Each row is a point on a landscape with many valleys, with its height.
From any point a ball rolls to the lowest of the 2 points nearest to it. It stops when none of these is lower. Distance is the straight distance between rows; heights are no part of it.
Duti height 4.62: [ 67 127 136 124 102 126 129 170  99 133 106 125 154 134 168 101 112  74
 103 133 144  55 177 119 142 180 104 170 179]
gatur height 3.71: [168  66 139 134  77 134 150 121 133 127 136 141 109 128 119 110  87 196
 160 155  62 161 127 138 111  99 138  39 103]
Foro height 5.36: [131 141 120 143 162 129  78 117 122 140 101  94 139 129 128 142 156 124
 172 124 115 130 117 122 126 129  79 145 141]
tovo height 5.20: [141 148 157 162 138 106 102  60 113  97 180 141 129 156 125 112 131 131
 214 144 123 177  41 144 141 115 147 145 126]
diful height 2.38: [ 92 104 145 115  72  76 114 149 170 172 215 167 192 111 147 142 124 114
 155 108  98  92 148 141 125 163 148  89 151]
vitak height 1.45: [ 95 144 138 161 161 145 158 135 112 111  38  89  85 137 111 162 120 140
  79 110 145 151 130 132 130 100 158 132  90]
gon height 3.88: [177  92  87  78  93 140 128 141 175 164 197 191 159 136 143  74  87 137
 148 124 153 122 121 109 142 151 186  96 135]
fup height 5.72: [151 151  99 112 110 125 121 112 173 145 224 148 141 126 145  64 102 148
 171 143 194 118  94 127 149 146 160 136 132]
viv height 6.21: [100 142 123 156 140 130 173 156  80 166 107  85 134 119 139 133 142 118
  81 131 128  82 113 145 124 130  77 140 125]
Dolek height 3.35: [132 144 131 114 125  96 181 134 121 128 100 126  90 133  84 134 148 159
 110 121 133 133 136 142 123 110 140 117  98]
romek height 3.26: [163 116 142 101 116 117 165 152 119 132  95 170 110 141  76 108 123 157
 159 123  93 195 122  96 130 102 180  94 128]
davat height 1.14: [ 74 183 172 140 144  93 175 130 118 116  79 113  76  81 133 134 121 122
  66 106 166 106  98 135 149 132 117 160  87]
Fum height 1.15: [128 148 147 140 152 125 110  88 115 102 104 175 147 148 103  93 140 122
 190 103 111 226  77 113 123  99 158 144 136]
maz height 3.98: [151 120 150 114 152 106 156 170 104 124  69 164 141 144  85 168 145  77
 127 131  75 137 155 142 121 117 117 143 143]
bibu height 2.84: [144 123 141 133 120 148 123  75 122  89 133 124 115 161 140  91  97 131
 198 136 152 192  55 140 148  86 159 100 131]
Megu height 5.35: [121 153 105 106 138 130  45 120 138 141 172 131 154 114 170  94 149  75
 154 115 146  63 149 112 140 162  77 192 144]
romem height 3.52: [180  96 130 123 125 135 157 191 133 128  78 163 143 135  84 148 122 113
 137  97  85 149 169 102 136  94 157 100 154]
Zak height 4.34: [162  84 125 121 147 136 120 151 136  86  91 132 141 155 104 174 129  94
 154 150  77 139 168 138 122 113 109 101 165]
nel height 4.04: [104 112  91 101 129 139 135 170 170 112 178 143 170 145 142 148 148  78
 133 167  53  95 170 183 122 141 122 111 159]
nef height 2.98: [118 106 115 107 136 129 136 114 113 135 131 141 124 132 141 142 138  80
  40 168 151  70 147 176  94 175 104 174 129]
raruk height 3.83: [156  83  83 125 113 181 159 154 122 127 155  85  97 145 123 162 100 151
  78 138 152 111 169 118 107 128 181  76  93]
tevu height 4.11: [135 170 153 102 150 114 105 142 133 126 166 203 145 116 111  69 143 151
 140  73 138 137 137  92 139 145 112 182 135]
Ruz height 0.72: [121 126 116 124 115 136 172 162 102 156 103 120 130 144 129 140 107 121
  68 105 153  77 167 121 138 124 122 132 131]
Miv height 1.28: [135 131 102 112 137 141 113 124 147 145 138 120 120 135 138 141 141 131
  99 131 169 101 144 115 119 141 112 139 125]
puf height 1.13: [ 68 173 119 179 170 159 118 159 121 140  69  54 103  98 153 139 109 138
 135  98 158 137 106  79 151  97 124 142 119]
panov height 0.60: [114 157 148 186 152 123  78  49 135  92 129 115 118 110 162 102 147 122
 205 116 157 139  40 116 152 119 142 196 136]
bafe height 4.97: [142 125 149 124 143 151  84  32 116  76 130 136 112 125 143 134 156 133
 154 143 125 204  62 180 123  68 138 151 123]
Peb height 3.10: [134 104  85 138 121 157 123 160 148 120 157  78 134 125 164 160 117  87
 133 154 121  89 150 144 119 139  85  88 157]
koral height 3.80: [163 128 140  67  97  82 166 136 123 158 159 200 118 127  88 132 146 153
 103 125 105 130 169 135 115 140 159 120  91]
Zat height 4.23: [159  88 124 150 110 129 161 169 129 134 123  93 129 117 128 152 101 142
 129 119  93 110 165 141 123 107  93  62 133]
silu height 3.07: [165  96 115  95 107 160 174 164 121 125  91 156 109 154  93 150 108 127
  58 111 152  95 202 114 124 119 185 121  99]
bemup height 4.92: [ 44 117 121 151  95 130 158 163  94 130 128 112 163 118 150  99 124  83
  96 175 113  58 177 137 132 179 124 159 185]
kobu height 3.14: [123 169 119 157 133 116 119 118 139 139 161  85 123 110 135 117 138 167
 176 141 149 125  95 110 148 115 113 116 131]
zula height 3.20: [175  99 100 103 119 177 143 163 145 129 104 155 119 145 113 138  99 123
  76 111 171 112 193  88 135 113 177 125 138]
Fidut height 4.29: [149 115  72 109 103 173 142 148 161 149 165 125 121 131 144 104  84 153
  98 139 183 117 135  85 138 126 181  89 133]
fefa height 2.56: [151 119 127 109 102 140 192 152 127 113  91 142  68 134  78 132 119 157
 100 124 147 144 163  98 131 102 198 104  95]
gena height 5.04: [112 140 175 142 124 139 134  51  93  77  86 109 104  87 144 160 145 136
 145 110 131 197  77 159 115  56 132 124 124]
Buna height 2.20: [102 159 117 140 119 122 161 137 140 126 134 101  84  98 122 132 113 152
 105 120 186 115 124  98 140 109 160 106 107]
nor height 4.57: [132 124 146 113 140 109 118  83 158  63  79 141  64 122  98 142 148 137
  68 140 163 154 115 143 127 145 171 149  89]
dutod height 2.08: [121 151 157 134 161  91 132 159  86 150 104 146 153 128 116 151 156  65
 141 149  49 124 114 142 116 140  65 154 138]
mabi height 6.40: [131 147 163 133 114  98 102 149 170 156 202 165 178 115 108 149 148  88
 168 104  52 123 100  97 114 136  87 122 144]
Vumu height 2.93: [119 143 117 113  86  91 128 108 142 178 211 147 167 107 141 110 135 164
 147 115 156 102 143 144 140 155 147 113 133]
pum height 3.55: [152 115 120 129 148 169 131 147 146 105  42 137  98 146  90 137 118 143
  92 106 160 165 156  88 128 104 184 148 130]
Luget height 5.65: [117 160 126 111 158 128  62 120 125 149 124 118 135 112 166 102 157  80
 126 123 137  68 125 125 134 159  67 207 123]
zeg height 2.65: [114 116 106 150 161 158  83  86 132 119 121  57 108 150 149 164 138 156
 116 161 142 127 118 140 111 132  98 112 109]
Ponag height 1.46: [102 159 103 159 146 160 113 150 137 147 103  80 114 109 145 109 129 144
 149 100 163 132 107  76 156 102 117 132 143]
Damaz height 1.97: [101 161 117 124 141 158 126 166 136 140 104 131 109 127 143 117 114 144
  87  85 184 104 154  88 156 115 125 155 128]
begaf height 1.27: [142 153 140 136 142 110 124 115 131 117 128 180 140 151  85  78 129 129
 194 109 113 203  76  94 136 119 163 131 122]
nebas height 5.14: [123 136 128 148 127 116 116 188 139 146 143 109 153 108 152 146 125 100
 170 109  76 105 133 131 136 112  69  93 163]
mol height 4.39: [ 79 136 107 134 106 138 118 171 110 153 123 111 158 128 169 116 118  71
 124 121 131  55 159 109 150 150  96 144 176]
gizan height 3.19: [137 118 120 108 124 102 189 116  99 133 110  98  94 144  89 150 151 156
  94 143 120 120 138 166 106 129 129 109  75]
risu height 5.48: [102 148 153 170 160 122 121 153  84 160  57  69 143 117 151 130 149 132
 160 113  84 149 118 129 137 102  53 139 131]
Pab height 4.48: [169 113 124  61 140 156  86 109 170 104 189 187 130 137 139  84 133 147
 101 118 190 123 145 124 115 184 144 170 145]
Kod height 2.01: [171  94  77 132 149 184  98 135 154 124 100 130 137 157 129 104  99 122
 159 124 143 171 103  73 141 127 150 114 171]
ros height 0.86: [115 149 177 130 123 106 123  65 118  75  55 158 104  99 108 144 150 124
 138  96 141 191  82 135 132  98 166 162 120]
fego height 0.87: [ 74 173 114 171 169 165 117 165 102 170  73  59 115 111 166 133 124 122
 105 100 142  99 118  95 152 105 107 157 105]
gadav height 3.36: [139 162 125 160 122 107 140 150 130 150 164 105 139 105 123 100 120 178
 177 126 124 143  91 118 149 103 118  83 141]
fusi height 4.02: [144  89  86  98 100 154 158 124 138 132 167 117  89 138 117 153 119 145
  63 140 162 101 180 139  99 153 185 109  76]
niv height 3.82: [130 107 139  79 106  77 168 129 107 153 154 179 150 135 113 145 137  91
  94 146 115  93 177 178 104 168 126 138 123]
bula height 0.74: [182  98 122  79 113  88 137  99 134 141 159 159 111 148  81 163 163 144
 126 162  97 135 159 155  85 157 144 108  86]
tezor height 3.77: [ 91 110  83 100 135 144 134 153 147 120 170 140 171 155 146 130 155  66
 106 202  70  94 171 200 120 164 120 143 165]
regiz height 2.49: [ 85 162 107 164 129 132 169 156 113 129 151  64  80  99 147 148  88 156
 104 112 186 106 110  97 139 101 156  81  99]
Dipek height 0.41: [ 99 171 153 184 155 129  68  53 141  91  93  93 107  78 157 117 158 112
 181 100 151 136  60 115 156 132 135 205 116]
buvo height 3.37: [171 116 130 105 124 117 161 169 126 145  89 179 129 130  73 130 125 147
 140 100  95 166 152  91 139 102 166 113 139]
gez height 0.80: [126 151 125 170 159 141  75  69 138  92 127 139 126 136 138  82 155 126
 205 118 148 168  57 117 138 129 142 185 133]
Kag height 2.68: [121 125 112 114  86  97 109 131 143 169 201 149 172 113 151 128 131 119
 151 115 130  88 148 132 134 155 124 105 159]
lafi height 1.68: [116 149 156 136 139  96 164 176  71 147  93 141 151 113 117 141 150  68
 111 159  65 101 124 151 119 121  78 159 161]
zok height 3.11: [143 117 103  99  84 101 132  95 149 169 233 151 149 110 132 109 142 162
 138 146 158 114 147 160 125 159 162 109 108]
Gar height 5.34: [153 151 128 163 144 109 104  94 146 119 196 133 145 152 113  87 130 143
 210 144 125 163  55 124 142 138 139 144 129]
fevob height 2.04: [105 169 118 124 120 144  82  98 165 134 205 115 125 112 177  96 132 156
 121 121 204  81 121 119 149 166 119 182 121]
kezig height 3.70: [150 123 137 123 119 115 164 207 127 133  96 179 153 126  96 156 117  89
 124  84  78 109 169 113 144  97 133 113 163]
fasi height 6.23: [ 98 129 128 159 175 173 117 162  79 147  76  95 116 104 164 151 116  82
  35 149 138  70 122 125 117 142 124 184 127]
Pumik height 3.46: [123 112  92 125  70 133 142 154 151 179 185 120 160 106 162 112 104 166
 139 103 147  91 134 115 151 126 160  60 164]
gisi height 5.47: [123 164 167 179 110  77 139  70 113 116 158  68  96  93 139 145 129 161
 176 141 184 109  55 131 132 119 131 113 101]
Bami height 3.63: [166  87  94 133 128 183 143 149 137 124 114  93 100 157 118 146  99 156
  98 141 145 140 147  94 118 113 178  76 118]
fafup height 1.61: [ 82 157 149 162 161 137 140 147 128  94  45  96  79  98 130 160  98 130
  91  89 171 150 116  92 141 101 172 145 107]
nal height 0.83: [ 86 176 135 150 179 134 102 114 135 132  61  87 106 102 149 116 151 118
 113 102 142 112  99 114 153 132  98 192  95]
gog height 3.54: [193 107 107  83 107 115 121 115 162 147 186 174 137 155 106  99 112 145
 163 161 115 157 102 120 116 153 173  98 105]
kame height 4.60: [145 117 144  65 125 129  80 114 149 117 202 191 162 135 145  87 135 141
 133  94 179 109 159 118 124 194 123 171 161]
sured height 0.90: [ 94 166 178 141 162 112 125  95 150  79  41 128  83  83 136 148 132 119
  82  99 158 152  95 131 154 149 128 178  99]
Pide height 4.73: [121  83 139 182 133 142 116 128  96 110  58 105 142 133 141 158  97 107
 152 137  68 152 160 151 116  78  51 100 150]
bitu height 1.29: [122 130 145 127 124 108 191 174  69 145  91 154 148 122 108 144 138  73
  81 151  96  92 150 156 126 126 105 156 158]
rafe height 4.42: [146 103 116 155 122 143 160 153 114 134 107  68 109 137 115 147 113 174
 114 121 115 136 154 124 127 103 107  73 119]
Kufam height 2.12: [153 123 125 153 134 140  83 181 161 156 162 158 173 118 126  98 112 106
 197  86  73 142  75  73 133 122 109 106 174]
devum height 1.03: [166 117 155 106 120  81 146 104 114 141 153 138 123 148  81 152 153 167
 143 154  67 160 137 150  93 134 132  87  85]
dul height 4.86: [125  89 142 172 139 121 102  92  91 119 100  96 146 135 142 159 122 135
 149 157  75 144 145 169 106  95  40 100 126]
lemel height 2.72: [126 120 112 113 144 114 145 106 102 149 137 107 123 135 129 147 149 111
  57 160 141  83 119 179  91 167 100 149  99]
Nat height 3.65: [147 136 139  87 121  77 165 130 109 158 131 171 132 133  95 135 143 128
  95 125 110 112 164 154 113 141 120 137 106]
dig height 3.59: [141 109 150 148  87 120 151 111 121 123 134 124 110 127 119  97  93 190
 176 147  87 183 104 134 135  86 132  51 119]
nira height 1.25: [142 154 149 120 106  69 156 120 118 154 187 144 134 119  91 137 155 168
 148 143  84 150 118 142 117 135 133  91  89]
Fuz height 4.78: [137 121 156 138 119 150 125  88  90 102  91 139 131 122 130 122 119 161
 150 129  89 227 128 154 116  32 111 110 134]
tuso height 5.27: [ 89 181 155 170 146  86 158 105  98 124 114  70 114 110 124 134 148 164
 164 134 121 135  94 154 134 105  83 121  96]
Nidi height 4.79: [122 136 136  88 128 112  72 130 144 119 197 194 173 131 152 110 137  95
 149 102 137  96 166 115 124 190  95 177 160]
kozim height 0.89: [150 111 102 106 133 132 140 151 128 143 117 137 130 143 127 156 132 105
  96 125 142  97 167 129 126 135 121 128 138]
muz height 3.69: [148  92  90 105  69 127 127 145 169 178 198 159 175 115 159  96 103 150
 146 116 153 101 135 114 137 147 184  80 158]
gine height 2.73: [151 110 117 123  79 144 210 170 116 134 115 116  86 124  92 135 124 177
 106 114 119 124 166 121 134 102 173  65  97]
pesu height 5.24: [ 60 114 106 165  92 151 169 164  77 135 145  79 162 113 158 126 132  68
  86 171 108  53 147 158 125 157 113 129 180]
vobi height 2.36: [125 108 115 142 162 143 124 117 112 123  89  74 107 155 128 169 137 126
  77 151 130 116 123 147 101 144 111 130 101]
vitev height 5.97: [100 135 116 157 157 157 135 165  84 158  95  71 127 119 163 146 128  84
  84 151 130  73 115 127 123 133  85 149 137]
Zaze height 1.00: [ 81 183 186 150 163 113 134 124 142  90  61 117  77  67 157 134 117 110
  73  85 163 124 101 119 171 158 114 182  88]
Fekod height 1.01: [120 148 148 135 134 123 116  75 118  81  85 155 121 122 120 105 138 120
 174 108 143 201  64 124 128 102 167 153 134]
gor height 1.47: [147 130 153 148 135 120 112 126 139 130 157 156 163 159 107  84 105 149
 201 116  78 204  62 100 144 113 139  95 128]
lipif height 5.52: [162 153 102 144 134 117  99 100 165 144 210 124 142 134 132  99 133 157
 180 157 156 127  77 132 132 150 138 142 123]
nek height 5.80: [124 155 166 168 146  95  89 153 129 164 142 120 169 116 119 143 142 114
 180 103  44 147 105 110 126 124  54 120 132]
ropa height 1.67: [158 107  81 120 154 179 102 113 150 108  94 151 135 189 129  72  97 112
 185 104 146 198  84 101 146 121 163 117 147]
Radoz height 3.22: [104 105  98 112 127 151 140 134 115 127 141 121 144 139 150 149 125  59
  69 179 145  65 159 162  99 161 115 160 146]
nani height 1.86: [125  85 128  89  78 103 163 129 130 152 157 158 149 138 136 127 118 140
  95 114 155  85 212 147 130 168 160 110 126]
Voma height 6.73: [ 91 153 168 117 120  92 130 174 143 151 169 158 183 126 119 150 142  68
 144 113  30 109 117 129 123 134  83 124 145]
Kufi height 4.68: [122 113 140 143 145 107  81 134 164  98 171 122 152 136 133 157 127  95
 173 188  38 128 137 163 104 135  51 100 140]
gudi height 4.01: [131 154 161  75 116  88 126 133 125 138 176 206 160 131 115 105 139 151
 117  90 135 121 162 119 129 160 120 164 130]
delo height 4.07: [181  94  77  79  94 163 142 134 172 155 171 156 131 143 136  99 105 140
 108 143 169 123 145 105 132 143 190 101 136]
forog height 5.38: [109 164 145 161 154 100 144 151  81 163  93  82 134 118 124 131 146 149
 156 121  94 140 117 145 138 114  63 123 114]
gim height 5.37: [105 181 153 169 124  70 163 101 106 128 154  63 100  93 122 144 150 159
 165 136 159 106  78 154 138 118  97 120  89]
kuzi height 3.97: [116  89 155  79  97  94 174 129  97 129 136 179 151 143 122 129 126  93
  66 159 137  86 194 183 104 188 136 160 142]
Zaral height 4.37: [ 78 125 169 103 116 122 123 154 108 136 116 126 153 147 165  95 110 114
  85 108 170  71 179 121 131 201 103 174 167]
reg height 5.91: [116 151 115 126 169 138  86 116 127 154 107  96 117 120 155 134 147  94
  94 145 147  78 110 134 123 161  82 185 103]
nifi height 4.91: [127 102 140 159 150 115  83 115 124 113 128 103 143 130 141 156 128 109
 179 163  66 128 129 150 107 123  42 104 142]
Figiz height 5.09: [139 133 157 151 139 127  83  31 113  83 169 131 124 146 142 126 144 143
 191 154 124 177  47 173 131  93 137 160 129]
sos height 4.58: [123 103 136 165 114 152 160 133 111 114  86  80  98 135 121 128 100 184
 127 124 116 175 147 107 132  68 129  73 121]
zuzat height 1.08: [153 142 110 156 170 139  63  99 135 125 132 157 158 145 116  91 156 128
 197 116 122 170  85 100 123 131 123 166 141]
nabo height 2.54: [149 122 116 131 143 146  94  76 137 105 134 114 126 155 125 107 130 153
 166 155 150 168  76 127 134 116 148 112 137]
mes height 2.37: [179  87  73 114 138 172  93 136 166 124 137 117 129 146 130 131 108 119
 152 154 146 134 125  94 121 136 141  99 165]
Fugin height 1.76: [161 140 115 153 138 126 100 148 151 157 173 152 175 134 124  85 118 144
 197 107  94 166  67  90 144 129 126  97 143]
Fomes height 2.13: [127  95 122 144 167 165  94 104 118 108  53  81 115 165 127 180 140 126
  95 135 131 144 137 128 110 121 126 135 124]
Zeku height 3.66: [126 107 123 131 144 168 116 109 143  81  44 137  88 140 109 135 113 129
  91 111 165 190 113  94 131 105 200 149 136]
Nudud height 3.40: [172 102 100 120 137 169 134 154 146 129  87 130 109 148  95 133 118 142
 106 124 152 152 152  78 134 104 172 113 139]
mape height 3.50: [ 92 119  89 117 127 155 151 147 114 115 149 122 153 137 143 131 150  57
  91 203 102  79 163 176 109 159 110 158 165]
nusus height 5.62: [119 149 155 173 148 115  93 168 104 151  85  98 155 104 138 133 135 111
 192  98  57 155 123 116 136 102  51 123 150]
Nov height 2.58: [113 160 141 127 171 112 109 170  95 139  84 142 149 111 125 123 162  31
 148 129  63 122 128 117 131 129  64 190 150]
liv height 1.77: [ 87 171 134 139 155 146 138 163 146 118  78 119  87 103 126 126 110 138
 103  84 186 128 127  82 156 102 146 163 122]
Des height 4.67: [111 132 154 143 133 105 133  84 139  71  77 118  55 103 118 163 120 135
  76 123 172 145 103 123 130 134 179 125  84]
vof height 3.49: [137 138 152 168 106 105 139 142 135 140 151 115 129 112 114  92 101 193
 185 135  97 169  89 119 142  89 115  57 127]
zege height 1.02: [115 122 137 121 113 129 189 167  78 151  84 142 149 134 114 132 120  94
  60 132 132  77 166 141 132 131 117 154 144]
Fev height 4.19: [106 112 172  67 112 118 136 132 108 125 127 159 147 160 145 111 127 128
  68 106 175  87 180 157 121 203 111 177 152]
mazum height 3.51: [136 157 139 112 134  78 164 148 110 153 108 148 123 131  87 141 147 142
 115 113 105 139 143 137 122 116 118 130 108]
lam height 2.03: [119  96 122 104  67  86 177 150 117 167 165 150 164 129 128 139 120 131
 113 109 121  86 182 154 127 150 153  88 126]
fet height 0.61: [ 86 181 156 152 166 111  97  78 139  99  71 109 110 101 136 125 169 125
 151 104 134 129  82 133 151 140 110 197  95]
nus height 5.01: [141 144 117 109 120 120  61 113 149 149 214 170 172 113 158 104 139  94
 169 113 141  87 148 114 124 173 103 167 151]
Selo height 2.70: [166  94  77 121 121 156 107 150 166 127 161 112 144 129 152 155 126 110
 147 155 131 108 139 116 117 139 113  88 172]
bosaz height 4.71: [138  95 146 147 125 158 127 103  89 113  66 125 141 134 131 143 111 165
 141 117  80 201 160 142 121  44  95 102 138]
Vuvod height 1.80: [110 165 108 156 118 152 150 170 134 144 126  91 113 103 141 102 108 167
 151 106 165 136 107  74 163  88 138  93 144]
Dez height 4.30: [165  99 117  98 135 153 144 133 144 109  85 143  87 154  92 157 123 141
  42 134 154 122 179 131 109 133 176 145  95]
tegab height 4.36: [178 132 112  95 153 145  87 114 171 108 184 189 129 134 130  66 130 144
 143 121 180 137 104 112 123 172 133 179 133]
gelov height 1.30: [ 85 158 138 152 153 118 190 149  98 129  70  90  88 113 110 146 126 139
  64 115 153 112 113 141 137 109 136 140  81]
veko height 2.86: [ 81 158  92 163 108 143 161 163 113 168 160  64 120 110 159 132 104 167
 107  95 162  93 131 106 150 111 125  86 122]
gibo height 4.22: [155 161 122 119 149 119 105 130 155 127 168 201 136 130 114  60 130 136
 164 108 156 145 104  92 136 140 134 169 126]
kave height 1.66: [ 99 161 105 116 118 132 105 116 136 156 157 119 133 126 160 117 136 141
 104 111 184  80 144 127 137 150 101 160 122]
gep height 6.39: [ 83 176 132 129 123 100 168 134  87 164 121 120 129 121 139 113 136 138
  87 111 151  78 132 145 140 133  98 156 116]
pamob height 3.84: [189  55 136 121 103 128 121 129 136 118 136 146 125 142 112 134 107 162
 152 161  68 162 136 124 105 118 134  58 133]
Duli height 1.41: [145 136 147  81  99 104 151  96 154  96 178 154  69  99 112 110 132 161
  86 140 193 120 134 142 122 156 171 139  89]
zek height 4.44: [154 103 118 102 134 138 115  96 158  83  85 140  64 153  86 140 141 151
  74 147 151 151 137 131 117 137 193 136  96]
dev height 3.13: [154 108 139 108 114 136 145 107 120  99  94 157  94 157  95 101 115 150
 165 135 120 200  96 119 138  94 187  97 125]
Geti height 6.09: [131 167 156 160 127 106  77 147 146 162 191 139 172 118 118 136 155  82
 191 103  52 117  95  91 129 136  66 151 134]
bevar height 2.41: [125 161 101 126 138 153  87 100 180 111 180 116  99 113 154 101 115 154
 118 145 208 107  93 104 139 156 151 163 116]
kozif height 3.18: [106 128  85 145  80 137 164 157 131 172 186  85 136 113 156 126 109 175
 117  98 153  92 140 122 145 119 141  59 137]
nen height 5.15: [119 135 134 153 161 149  54  92 105 121  86  77 147 133 161 143 161 126
 186 118 102 158 110 130 127 108  73 148 140]
bov height 2.82: [118 164 103 145 142 135  99  98 154 120 153  78 108 119 142 119 135 153
 144 152 180 119  86 104 135 130 136 128 114]
gome height 4.56: [137  83 130 161 142 156 142 163 120  77  67  97 138 147 119 161 100  88
 133 165  69 134 170 151 122 101  77 107 154]
dako height 6.12: [108 136 120 127 177 167  72 142 125 141  87 107 113 118 171 133 125  83
  60 134 146  70 125 116 133 158 102 200 116]
sameg height 4.65: [125 104 153 155 118 143 165 121  88 106  47  98 118 144 111 147 119 173
 120 106  98 192 162 137 126  63 116 100 114]
gini height 2.19: [ 96  92 145 117  61  63 158 141 144 179 191 151 179 114 141 132 118 146
 138  96 116  90 170 155 130 170 159  73 128]
Mas height 5.64: [ 81 125 115 173 127 168 158 173  59 142 117  71 140 100 153 138 132  68
  74 166 107  56 133 128 116 128  97 150 165]
tozep height 3.09: [109 138 115 117 156 145 115 175 122 114  86 141 142 134 132 134 144  40
 134 145  88  96 151 132 140 126  90 172 167]
Gimem height 3.89: [ 68 129  86 131 112 174 117 174 137 127 144  88 155 137 180 113 126  55
 119 160 102  55 160 142 146 146 106 134 174]
Gasu height 3.75: [182 111  88  94 136 131 108 116 166 132 156 176 145 159 102  80 108 133
 163 143 143 159  94 115 126 152 161 124 125]
fam height 3.01: [147 107 150 106 111 146 141  81 108  89 103 147  94 154 124 109 101 123
 178 121 144 213  72 136 139  77 182 102 122]
Ribif height 3.53: [ 86 108  70 142 121 182 130 173 142 116 165  77 147 135 181 149 116  65
 113 165 106  66 161 162 132 141 100 109 166]
sirid height 4.93: [ 99 126 170 149 117 129 139  72  99  82  74  92  90 107 138 161 126 141
 125 114 156 186  86 124 124  76 159 112 124]
Nedut height 1.23: [132 137 134  81 109  94 139  93 150 126 178 154 106 124 114 119 149 160
  86 143 174 105 152 174 110 160 140 148  83]
rozom height 5.19: [ 95 174 183 173 139  91 125  77  89 110 115  88 130 112 126 141 147 169
 183 125 113 166  96 161 136  81  86 125 109]
lidob height 1.05: [ 72 178 129 146 175 152 105 149 114 162  74  84 111 101 166 106 134 111
  93 101 144  86 111 109 159 129  96 195 100]
Riri height 2.21: [153 104  93 126 149 173  74  80 147 110 108 108 112 163 126 132 141 145
 124 151 161 155 103 111 118 131 149 122 143]
tuto height 4.03: [182  67 129 132 104 124 146 157 151 117 140 120 125 114 124 160 104 147
 150 143  70 122 157 141 103 110 119  52 127]
fiko height 0.76: [106 153 179 144 133 107 125  54 130  69  28 144  97  77 130 163 142 113
 104  79 151 179  93 126 143 125 158 169 112]
kis height 1.62: [137 119  87 128 171 165  85 123 154 122 103 110 103 141 135 158 124 118
  81 134 172 109 144 110 116 142 133 146 117]
Suzum height 0.98: [161 122 116  79 115  85 135  86 131 147 179 148 118 134 100 140 166 147
 115 159 132 122 154 178  89 163 139 118  74]
pelen height 2.92: [180  94 112 117  87 157 191 176 118 130 100 136 113 142  89 160 116 137
  91 107 121 101 194 123 128 112 172  83 110]
lib height 1.92: [132  98  97 138 174 184  68 107 147 106  71  98 120 154 130 165 125 130
 107 137 153 155 126  95 117 126 144 143 139]
Daf height 2.43: [126 132 138 128 115 129 176 142 129 106  99 124  59 113  93 139 113 149
  94 118 174 138 128  91 134 102 195 114 100]
buti height 1.36: [155 117  92 138 171 167  77  95 151 112 108 172 148 172 123  75 135 115
 181 117 150 178  81  95 120 136 145 157 146]
mafo height 4.16: [162  91 154 118 141 112 125 142 108 102  66 153 138 163  85 180 139 102
 143 136  61 171 166 135 107 109 114 115 148]
lilan height 4.08: [103  87 170  81 108 112 152 122 113 126 136 150 150 150 143 116 127 103
  64 147 168  79 189 177 101 211 121 166 154]
Mebu height 6.97: [ 78 126 161 114 106  98 159 181 154 134 183 157 179 134 124 153 139  79
 125 133  25 106 133 170 112 127 108 106 143]
tose height 1.50: [159 154 146 110 110  75 138 123 151 159 202 185 157 127  85 112 147 153
 146 127  91 152 111 107 122 138 146 123 103]
vus height 3.78: [202  66 116  93 112 140 113 119 155 127 150 162 132 164 116 118 112 142
 170 167  84 167 115 126 113 143 162  69 132]
Sigib height 1.58: [133 130 133  72  75 114 158 108 153 126 205 171 103 115 123  82 116 174
 109 135 202 114 147 137 137 151 186 121 113]
tama height 1.72: [120 110 131  82  73 109 154 129 141 142 174 163 137 126 135  93 114 174
 105 110 180 112 191 121 139 159 172 120 133]
gomug height 1.44: [143 165 156 138 143  87 120 123 131 144 156 169 146 136  77 107 148 148
 168 117  97 182  94  94 131 124 135 144 116]
nev height 5.13: [113 147 190 155 120 100 125  54  85  87 126 119 116 106 128 142 141 160
 175 134 114 192  87 170 123  59 111 121 113]
zofed height 3.29: [178 103 104  90  93 109 126 111 160 166 215 170 155 122 122 118 131 148
 139 157 130 131 137 143 110 163 165  94 117]
lek height 4.80: [109 134 115 138 117 130 129 188 121 151 125 113 151 115 161 139 122  85
 136 105 101  77 142 124 144 122  88 115 175]
sazu height 4.85: [153 114 143 121 138 166 106  62 104  88 114 138 124 132 136 122 132 150
 151 141 101 221 105 161 119  47 122 124 133]
rov height 4.17: [142 111 100  98 130 155 136 131 153 118 135 134  84 144 118 148 108 146
  50 131 178 107 167 130 111 139 170 126  95]
feg height 4.81: [ 92 142 157 165 136 118 137  82 118  87  85  86  73 102 137 173 113 140
 116 118 165 147  85 116 130 110 164 108 101]
malon height 2.99: [131 122 109 116 119 102 176 113 102 149 152  86 117 132 116 148 146 142
  86 150 136 105 137 178 103 153 105 105  85]
Binor height 5.00: [114 108 143 165 152 156  58  79  92 112  85  91 151 132 168 151 136 121
 172 136  84 161 132 155 120  87  46 134 140]
nuki height 4.38: [115 119 121 113 144 126 115 166 182 101 176 135 165 135 132 153 141  80
 154 169  32 120 143 173 102 136  89 101 149]
rodo height 3.91: [158 121 157  56  94  92 145 132 139 143 172 223 153 130 102 107 126 158
 108 105 127 134 172 118 121 149 166 134 122]

Where does a ball stop that starts at each point below?
gog: bula
viv: lemel
liv: fiko
Kufam: fiko
kezig: lib
gatur: Ruz
nev: Buna
gisi: Ruz
lilan: lemel
nus: lemel
Voma: Buna
Gimem: Dipek
fasi: lemel
delo: Buna
